Each row is a point on a tangle of strands that fork and nearly touch. The rows are in no order.
Points whose rows are less than 35.4 apart are linked; no others are.
J601: [ 23   8  -8 -20  -3  13 -11 -10 -27 -14   0   2  -8  -5  -9   2  22  14
 -18  -2   6]
J906: [  8  -7 -13  -3 -23  -1  11   0  -1  -7  -3  -5  -1  -8  -6   5  16   6
   4  -2  -3]
J844: [  3 -10 -25   2  19  -3   2 -10  -8   7 -16   6  -2  -8   7 -12  -2  12
   2   8  12]
J889: [-11 -10 -21  16 -19   0   6  14  28 -10 -22 -10  -3  -7  17 -19   9  11
  19  10   4]
J853: [  3  19 -10  -1 -15  -6   3 -21  -1 -24  -4   7  -3   6   9   3  17 -12
   1   5   1]
J90: [  8  -1   7  -6  -6  -2   7  -8  -4   1  41   7   1   7   2  12  -4 -16
 -10   1 -16]
J421: [-6 -1 24 -2  7 -6  6  0 11  6 13  4  4  9 -6 14 -7 -5  1 -8 -9]
J978: [-17   4 -13  15 -21 -17  18 -13  11  -8  -6   0   7   4  16   3  11 -14
  18   2  -1]
J759: [ 10   2   0  -5   4  -4 -17 -11 -23   7 -21  12   4   2 -16  13   6  10
  24   8  11]
J278: [ -8 -12  11   2   2   0   6  12  22   0  -8 -18  -2 -10   1  -3 -11  -7
 -20  -9  -4]
J675: [ -5  12   3  -6   5   1   7  -8   9 -13  -7  -7  -3 -14   4  -6   2 -15
 -24 -12   3]
J83: [  2  -6  29 -16   4  -7   4  -1  -3   6  18  12   3   0 -11  12   7  -6
  -3  -4 -10]
J177: [  3  15  -6   4  23   3 -10   8  -4  -1   5  -3  -9   5  -3  -1 -17  12
 -13   6   5]
J888: [ -4  -7  17 -10  27   1  12  -4   5  10  15   5   1  -4   2   1 -18 -15
 -24 -11  -4]
J262: [-13 -19   5  12   9  -6   4   9  23   5 -13 -21   1 -19  13 -15 -25  -9
 -16  -4   2]
J367: [ 10 -12  21 -30   7   3   8 -11 -22   1   5  11  -1  -8  -6   1  11   1
 -25 -12  11]
J644: [ -3  28  -9   4  -2  -6   2 -19   7 -14  -8   6   0   4   8  -2   6 -16
   2   5  11]
J387: [-20  20  20   2  24   5   1  -2  16 -14 -12   0   3  -5   7  -8 -13 -19
 -20 -12   0]
J88: [  3  36 -12   1   2   2 -14 -16  -7 -14  -1   6  -4  12   4   3   0  -7
   4   5  11]
J645: [ 19   2 -14  -9   5   2 -11 -10 -34   6   3  13  -2  -1  -5   5   3  17
   2  15   6]
J191: [ 19   2   0 -21   4   7   3 -12 -18  -2   4   5  -5 -10  -7   1  17   0
 -25  -8  13]
J635: [ 10  -3 -14  -9  27   7  -1 -20 -18  12  -3   1  -1  -8   5 -14 -11   3
 -22   4  15]
J324: [ -6  -4 -12  19 -16  -5   6  -4   3  -2  18   6   3   6  13   8  -8  -9
  24  14  -8]
J100: [  0  15 -15  10  -7   8  -6  17  15 -12  10 -14 -13  -1   5  -5  -2   8
 -18  -2 -16]
J475: [  9  20 -16   1  11   1  -3 -17 -16  -3   5   8  -3   4   4   4  -7  -2
   3  11   6]
J855: [-11 -21 -19  11  -3  -8  21 -15  -4   8   7   4  10   0  19  -3  -8 -17
  11   2  -5]
J633: [-11 -10 -13  12   0  -2  16  -5  10   1  18  -6  -3  -4  19  -2 -15 -12
 -13  -1  -4]
J861: [-15   9  -1  14 -13   0  -4  12  16  -8 -28 -10   3   5  -8  -2  20  -1
  21 -10  -1]
J144: [  0  -2  11 -16  31   5   0 -15 -15  17   3  11   5   0  -6  -1 -12  -4
  -9  -4  14]
J11: [  5 -26 -21   2  19  -1  -4   2 -13  14 -13  -4  -1  -6   9 -17 -17  14
  -1  15  14]
J818: [ 15   5  26 -14  -5   0   3  -7   2  -8  37  10   0  10   2   9   8 -23
  -6   0 -12]
J277: [ -4  18  -9  15  -6   9 -16  20   9  -8  -7  -6  -4   7  -4   5  -4  13
  13   3  -8]
J859: [ -3 -10  -7  14  -6  -4  10   2   0  10  25   1   4   9   8   8 -19  -2
   7   7 -11]
J585: [  4   3 -19   1  -9  11   2  14   7 -16   1 -19 -11 -10   6  -9  13   9
 -23  -4  -8]
J169: [ -2  15 -12  -7   8  18 -13  16  -4  -7 -17 -16 -14  -6  -6 -10  13  12
 -27 -10   6]
J473: [  1   7   0   5  -5   4 -18  12  -3   7  35   0 -10   3 -10  15 -18  14
   6  10 -20]
J416: [ -5 -21  -6  10 -19  -5  24  -2  18   0  12  -9   0  -8  15   0  -6  -7
  -8  -3  -6]
J239: [-21  24  -8  17 -12   8 -10  13  18 -11 -19  -8  -6   9   4  -3  14  -2
   7  -6   1]
J363: [-21  33   7  12  20   3  -1   4  21 -12 -12  -7  -1   1  13  -5 -17 -13
 -12  -3   2]
J760: [ -9 -24   6  10  20  -4   4  14  11  24  -1   0   4   6   5  -5 -24   1
   9   3   2]
J630: [ 13 -10  17 -21 -16   3  -3   0 -20  -2 -15   0   0  -8 -14  10  29  13
 -11  -8  10]
J27: [ -9 -21   1  15  -4  -4   7  10   2  16  26  -4   9  10   3   8 -23   0
  25  10 -16]
J618: [ -7 -18  10  12  -2  -7   4   6   1  21   6   0  10   8  -7   5 -12   4
  24   3  -8]
J142: [  1  -8   6   0 -24  -3  17  -2   6  -3  -6 -10   1   0 -11   8  16  -7
   2 -11  -5]
J757: [  9  -9 -11   3  -4  -2  -5  -3 -14   9   8   4   5   3  -6   6  -5  11
  12   6  -3]
J950: [ 10   4  46 -29  13  -7  -5   0 -13  -6  14  16   2   5  -8  -2  20 -10
  -6 -15   0]
J680: [  6  24 -14   9  18   2  -8  -6  -2  -1  10   4  -5   8   6   0 -20  -2
  -4   8  10]
J878: [-10 -19  18  13   2  -9  14   4  15  12  -5   2   7   4  -4   6 -12  -9
  16  -5   1]
J653: [-22  28  -2  22   3   9  -7   9  23 -11 -16  -5  -8   8  12  -8  -5  -7
  -1  -5   1]
J396: [ 20  17 -13 -18 -20   5  -7 -11 -19 -11  -2   3  -5  -4  -8   4  28   7
  -3   3  -3]
J245: [ -3  16 -13   8  -5   7   5   0  11 -19  18 -11  -5  -1  11  -2  -2  -2
 -16   1 -11]
J554: [  3 -35  -3  14   2  -1   0  26   1  12  -8  -5   1  -6   8 -11 -16  14
   5   7  11]
J751: [  3   3  30 -20  -3  -4  -4  -1  -2  -2   1  10   2   9 -16  13  15  -2
   7  -8 -10]
J892: [-14  -8  21   9   9  -8   9   2  17   7 -11  -5   3  -6   5   0 -17  -9
  -3 -13   0]
J47: [  6   8  -9   4  -1   1 -17   1 -15  10 -15   2  -1   2 -18   6  -5  22
  29   9   6]
J898: [ -5 -28 -16  16   2   2  16   0   3  14   7   4  12   6  20  -7 -16  -7
  22  13   0]
J60: [  0  -1  -4   3  -6  -3 -21  10  -9  17  10   3   5   6 -15   8 -20  15
  29  15 -10]
J834: [-10   9  21   4   0  -7   8   0  19 -11  -1   4  -1   8  -3   9  -1 -14
  -1 -11  -2]
J64: [ -8   9 -13  20  -6   0  -9  17  12 -11 -21  -7  -3   8   0  -7  -2  19
  19   7   9]
J963: [  7   3 -11   3 -12   1   7   3  -1 -12  21  -7  -6   2   4   6  -4   4
  -5   4 -17]
J852: [ 12   1  43 -32   6 -10 -20   3 -21   1   8  17   5   4 -14   5  19  -2
   4  -2   1]
J632: [  4  17  -6   6  -1  -1 -24  -2  -8   7   0  10   5  10 -13   7 -13   8
  27  18  -1]
J841: [  0   7  29 -15   8  -2 -22   5 -12  13  36  12  -2  11 -13  11  -5   5
   5  15 -13]
J940: [ -9  23 -11  -1   2  14 -11   1   7 -10 -32 -11  -2  -2  -8 -12  28  -1
  -8 -16   8]
J802: [  6   3  11 -18  -6   6  -5   7  -7  -7 -27  -4  -5  -6 -18   0  26   9
 -12 -17   8]
J92: [ 15   4 -11 -11  28   5  -7 -16 -26  11   2  12  -1   0  -3   3  -9  12
  -7  11  15]
J477: [ -9  -2 -15  17 -10  -2  -5  13  17  -7 -28  -4   1  -2  10 -17   6  14
  34  12   7]
J432: [  3   5 -10  -6  -3  -2   7 -11   1  -7  -9  -3   0  -5   0  -3  10  -7
 -11  -5   7]
J466: [  4  15  -4   9   7   8 -14   9   0  -3   7  -2  -6   9  -6   4 -13  20
   6   3   0]
J508: [  7 -28 -19   8   9   2  -2  20 -11  14  -6   2   1  -5  11 -14  -9  24
   5  16   6]
J325: [ -3  21   7  -9  14  12  -3   3  12 -20   5  -9  -5 -11   6  -9  -7 -11
 -33 -13  -5]
J25: [  9   0  18 -19 -15   0  -7   0 -13   1  -3   5  -1   0 -20  11  17   3
  -1 -12   1]
J552: [ -8   6 -11  10 -29  -1  -2  12   8  -8 -14 -10  -1   6  -8   6  13   8
  18  -3  -9]
J125: [ -5  -8 -17  18 -28 -10   6   0  10 -11   6  -1   4  -4   9  -2   4   1
  26  10  -9]
J522: [ 12   2  18 -17   6   3 -11 -19 -29  15  28  19   9  15 -13   2   4 -13
  13   9  -1]
J225: [  9  14  19 -17   2  -2 -22 -14 -17  10  36  16   3  17 -11  12  -7 -12
  13  17 -13]
J930: [-13   0   2  10 -24 -18  17 -13  11   0 -21   0   7   3   5   7  18 -15
  18  -5   6]
J512: [ -1  -1  31 -21  37   2  -3  -6 -10  21  -8  14   1  -6  -8  -4  -9   3
 -18 -10  11]
J465: [ 18   4  39 -22   1  -1  -6   0  -7 -12  33  16  -1   8   0   5  15 -10
  -7  -6  -7]
J715: [ -5 -27  -6  15  14   0   3   3  -4  24   0   5  12   8   2 -11 -21  -3
  21  13   7]
J24: [-10  16 -16   6  -4   2  -2  -7  11 -10 -27  -5  -4  -4   0 -16  22   1
   2  -4  12]
J765: [  4  -7 -25   3   3  -1   4 -12 -12   6   0   4   2  -7   5  -1  -5   7
  15  13   4]
J822: [  5 -16 -13   2  -3   0 -14   5 -23  19  17   4   3   6  -7   6 -13  22
  15  15 -13]
J56: [ 12  11 -24 -10 -19  -3  -2 -18  -9 -17  -5   4   1  -3   1   0  23  -1
   3   5  -1]
J9: [ -2 -10  25 -16  24   1   7   2   1  13  -3   3   1  -8  -3   1 -11  -1
 -23 -13   3]
J845: [ -1  -5 -23   4 -20  -4  -2   8   8  -9 -10 -12  -2  -8  -1  -2  13  13
  13   7  -5]
J968: [  2  -1  15  -3   9  -1 -14  15  -8  15  28   2  -5   7 -11  12 -13  17
   0   9 -15]
J901: [ -2 -34  -5  12   4  -5   8  13  11  10 -17  -4   7  -5  10 -11 -12   4
  17   7  15]
J288: [-11   9  24  -5  -3  -2  10  -5  18 -12 -16   3   4   1   3   2   7 -25
  -8 -23   2]
J231: [ 12   7 -16   5 -12   2 -11  10  -6  -6  25   0  -5   5  -1  18  -9  11
  -2  11 -21]
J130: [ -6   7  -3   6  -1   0  -2   4  10  -5 -21 -11  -2  -3  -1  -2   5   3
  -4  -8   6]
J701: [-11 -26   0  18 -13  -7  15   8  20   9 -18  -9   5  -6   7  -3   0   2
  20  -2  10]
J254: [  2  15  -9  -6  -9   9  -8   5  -4 -10 -29  -5  -2  -1 -16  -2  30   6
  -6  -8   4]
J66: [ -3 -22  -2   4 -25  -4  23  -1  14  -3  -4 -14   1  -8   5   2  13  -8
 -10 -15  -6]
J833: [ 18   2 -24 -12  -4   0  -9 -23 -33   1  14  17   1   1  -2   7  10   5
  -3  14  -3]
J70: [ -9 -16 -17  18 -28  -3   7  14  23  -9  -6  -5   6  -7  25  -6   0   8
  27  12  -3]
J925: [  2  11  -8  -5  13  11  -6  13   8 -13   1 -17 -15  -8   6 -10  -9   1
 -34  -9  -3]
J218: [ -6 -16  -9  12 -16  -9  20 -12   3   4   0   5   9   2   8   1   6 -15
  12   2   0]
J348: [  1  11 -12   0  13  20 -12  20   4  -7  -4 -15 -15   0  -5 -13  -6  18
 -27  -2  -4]
J166: [ -9 -31   6  14  14  -8  12  14  21  14 -11  -8   4  -8  13 -11 -27  -5
  -4  -1   0]
J106: [  2  12  -3  -3  -8  13   1  17   2 -13  -6 -11 -11  -4  -7   2  16   8
 -22  -9  -4]
J648: [ 11  -3  27 -23   5   1   7  -7  -6  -8  -1   8   0  -8  -5  -1  14 -14
 -19 -21  11]
J955: [-10 -10   3  10  -7 -14  20  -6  15   5 -24  -8   8   0   2   0   7 -10
  13  -9   7]
J402: [  9  -1  37 -23   4  -1  -7  -6 -24  11  19  18   8   9 -17   4  13  -6
  11   4   0]
J374: [ -3   1  23 -15   4  -1  13 -18   8  -5 -10   6   4 -13   0  -1  10 -22
 -13 -22   7]
J73: [ -5  -7   2   4  12   0  14   0  11   8  17  -7  -1  -6   9  -5 -20  -8
 -23  -5  -9]
J286: [  5  -9  -5  -6  19   4   8 -16 -17  16   3   4   6   0   4  -3 -12  -9
 -19   0  11]

A fork is a point with three links, a tip a point with one. Leave the first point through the second and follow the links. Name the first fork or tip that comes.
J635 / J286 => J387
J432 / J675 => J90
J552 / J845 => J833
J955 / J701 => J759

Name the points in between on the shortest way along the links from the first point to the second, in order.
J855 / J125 => J898 > J715 > J760 > J166 > J262 > J278 > J892 > J878 > J618 > J27 > J859 > J324
J325 / J751 => J675 > J432 > J130 > J24 > J940 > J254 > J802 > J630 > J25
J466 / J630 => J177 > J680 > J475 > J88 > J644 > J853 > J56 > J396 > J601 > J191 > J367 > J648 > J374 > J288 > J834 > J421 > J83 > J751 > J25
J47 / J892 => J632 > J60 > J822 > J757 > J765 > J844 > J11 > J508 > J554 > J901 > J701 > J955 > J930 > J978 > J218 > J855 > J898 > J715 > J760 > J166 > J262 > J278
